Points, in no order, along strands that fork, close into loops and pass close to each other.
(in the rows, 128 means zero)
Two points are linked if the straight distance between their rows is under 41.1. Some points are linked to none.
j782: [134 169 102 117 135 127 131 127 117]
j608: [118 151 127 165 129 135 138  95 136]
j294: [127 168 108 134 171 109 117  72  79]
j757: [132 176 102 121 168 111 121  90  76]
j780: [113  58 180 112 119  92 121 158 148]
j402: [132  99 105 132 103 105 125  96 139]
j579: [ 92  88 212 132 138 135 121 165 150]
j312: [ 86 101 193 122 175 117  94  94 123]
j331: [137 203 107 126 161 139 135 121  84]
j689: [158 120  59  77 107 118 106 117 126]
j292: [140 162  94 145 114 157 140 114 133]
j944: [102 126 186 168 127 150 143 147 155]
j340: [179  67  65 121  70 161 138 128 148]
j238: [138 125 122 177  84 166 167 142 157]
j243: [ 97 126 171 108 199  98  90  89  87]
j179: [104  69 196 163 117 133 142 150 160]
j667: [148 142  84  75 119 110 115 149 117]
j136: [116 133 142 189 105 149 150 110 155]
j784: [164 140  76 118  91 167 134 141 139]
j271: [130 167 110 107 160 106 118 112  93]
j494: [128  67 142 130  98 103 142 152 150]
j497: [114 147 148  93 165  92 110 142 105]
j655: [ 79 106 199 115 193 127  87  83 104]
j229: [171 127  78 134  79 183 144 148 147]
j807: [104 137 149 135 184  98 104  61  93]
j39: [157  73  94 139  72 138 152 130 151]
j408: [137  75 132 144  88 119 151 150 153]
j276: [112 139 122 131 170  91 103  60  98]
j490: [169  60  77 136  67 147 149 125 150]
j96: [113 175 166 159 145 155 143 149 135]
j752: [181 132  53  91  95 178 112 143 134]
j240: [114 136 119 144 140 108 119  68 122]
j538: [111 114 163 190 112 149 152 118 162]
j2: [112 121 136 132 141 100 118 106 131]
j40: [141 117 118 128  91 136 153 168 146]
j623: [117 137 147 154 119 132 141 139 145]
j995: [101 154 177 134 200 127 110 104  88]
j743: [ 90 120 185 114 203 112  88  82  86]
j307: [156 116 108 130  85 153 161 184 148]
j413: [ 98 103 162 115 157  90  97 104 127]
j634: [128 175 111 137 140 134 134 114 115]
j900: [118 121 176 119 124 120 142 200 144]
j756: [152 176  70 119 125 155 126 108 113]
j295: [123 177 141 157 129 155 147 150 134]
j378: [123 179 140  97 179 111 117 155  87]
j582: [ 97 111 208 130 145 143 126 177 148]
j580: [154  92  91  98  86 119 132 150 142]
j365: [ 96  86 192 106 147 101 103 150 136]
j700: [167 103  61 120  82 158 124 107 142]
j834: [119 137 133  96 152  89 112 132 114]
j466: [158 119  86 152  73 177 156 143 153]
j458: [ 92 100 199 105 160 118 103 151 134]
j247: [156 145  85 114  95 154 137 150 134]
j612: [149 176  80 135 118 161 135 113 127]
j985: [136 163 100  97 145 110 121 131 105]
j591: [163 138  97 124  83 174 160 189 145]
j889: [117 171 140 138 173 119 121 106  95]
j773: [108 107 170 180 111 143 148 135 157]
j407: [154 101  69 129  82 144 126  96 145]
j839: [124 134 153 166 104 154 163 166 155]
j223: [130 189 125 100 171 116 127 152  86]
j708: [143 137 103 120 101 135 143 154 138]
j264: [167  90  65  85  86 126 122 144 140]
j650: [126 100 125 167  94 132 148 109 155]
j855: [103 127 155 105 183  87  93  93  96]
j21: [114 156 147 127 174 107 113 110  99]
j211: [134 131 136 175  91 164 168 157 157]
j181: [141  84  98 137  85 111 133 101 148]
j63: [123  84 169 161 103 136 160 170 159]
j799: [118 146 127 175 115 144 144 103 146]
j664: [148  74 115 144  79 132 159 151 151]
j244: [145 115 101 167  78 164 160 125 154]
j738: [133 111 118  92 113  93 119 148 132]
j652: [136 198 113 110 171 125 127 137  79]
j359: [123 133 157 149 108 143 155 184 151]
j353: [153  79  79 141  78 134 132  91 150]
j425: [175  92  61 117  76 167 125 126 147]
j213: [147 135  69  81 125 103 110 106 114]
j65: [113 143 122 156 137 120 127  77 128]
j610: [106 155 183 165 139 153 144 156 146]
j601: [ 90 112 211 102 169 130 104 171 134]
j70: [ 97 142 161 145 188 114 105  63  93]
j677: [124  60 155 121 105  93 135 159 149]
j861: [115 134 116 134 154  96 111  62 111]
j263: [145 160  76  93 139 112 113 111 101]
j26: [115 164 152  96 175 101 114 153  97]
j943: [103  68 187 101 134  91 106 155 142]
j692: [108 117 150 105 161  78  97 100 112]
j151: [144 116  88 116 101 116 123 110 135]
j309: [ 93  99 179 121 162 102  98 100 127]
j609: [123 179 125 143 159 129 130 101 103]
j581: [162  94  60  80  91 117 110 126 134]
j705: [123 116 124  93 130  84 113 135 127]
j753: [ 94 124 209 119 161 142 114 180 136]
j93: [124 133 163 134 119 134 150 192 147]
j10: [147 106 104  95  98 107 130 163 138]
j260: [ 95 146 178 146 197 127 105  80  91]
j128: [128 197 114 147 168 138 134 106  84]
j423: [154 168  67 101 136 133 117 104 104]
j54: [144 186 104 140 113 171 146 151 130]
j978: [133 174 114 148 113 158 149 157 139]

A tip is a point with one link. Name the tips that can be reached along the links from each point below, in the order of the rows.
j407 | j579, j151
j10 | j294, j292, j21
j260 | j995, j54
j40 | j900, j591

Name the points in between on the shortest way along the links from the first point to the second, in order.
j240; j807 | j861 j276
j353; j664 | j407 j700 j425 j340 j490 j39
j263; j294 | j985 j271 j757
j773; j240 | j538 j136 j799 j608 j65
j292; j263 | j612 j756 j423
j692; j743 | j855 j243
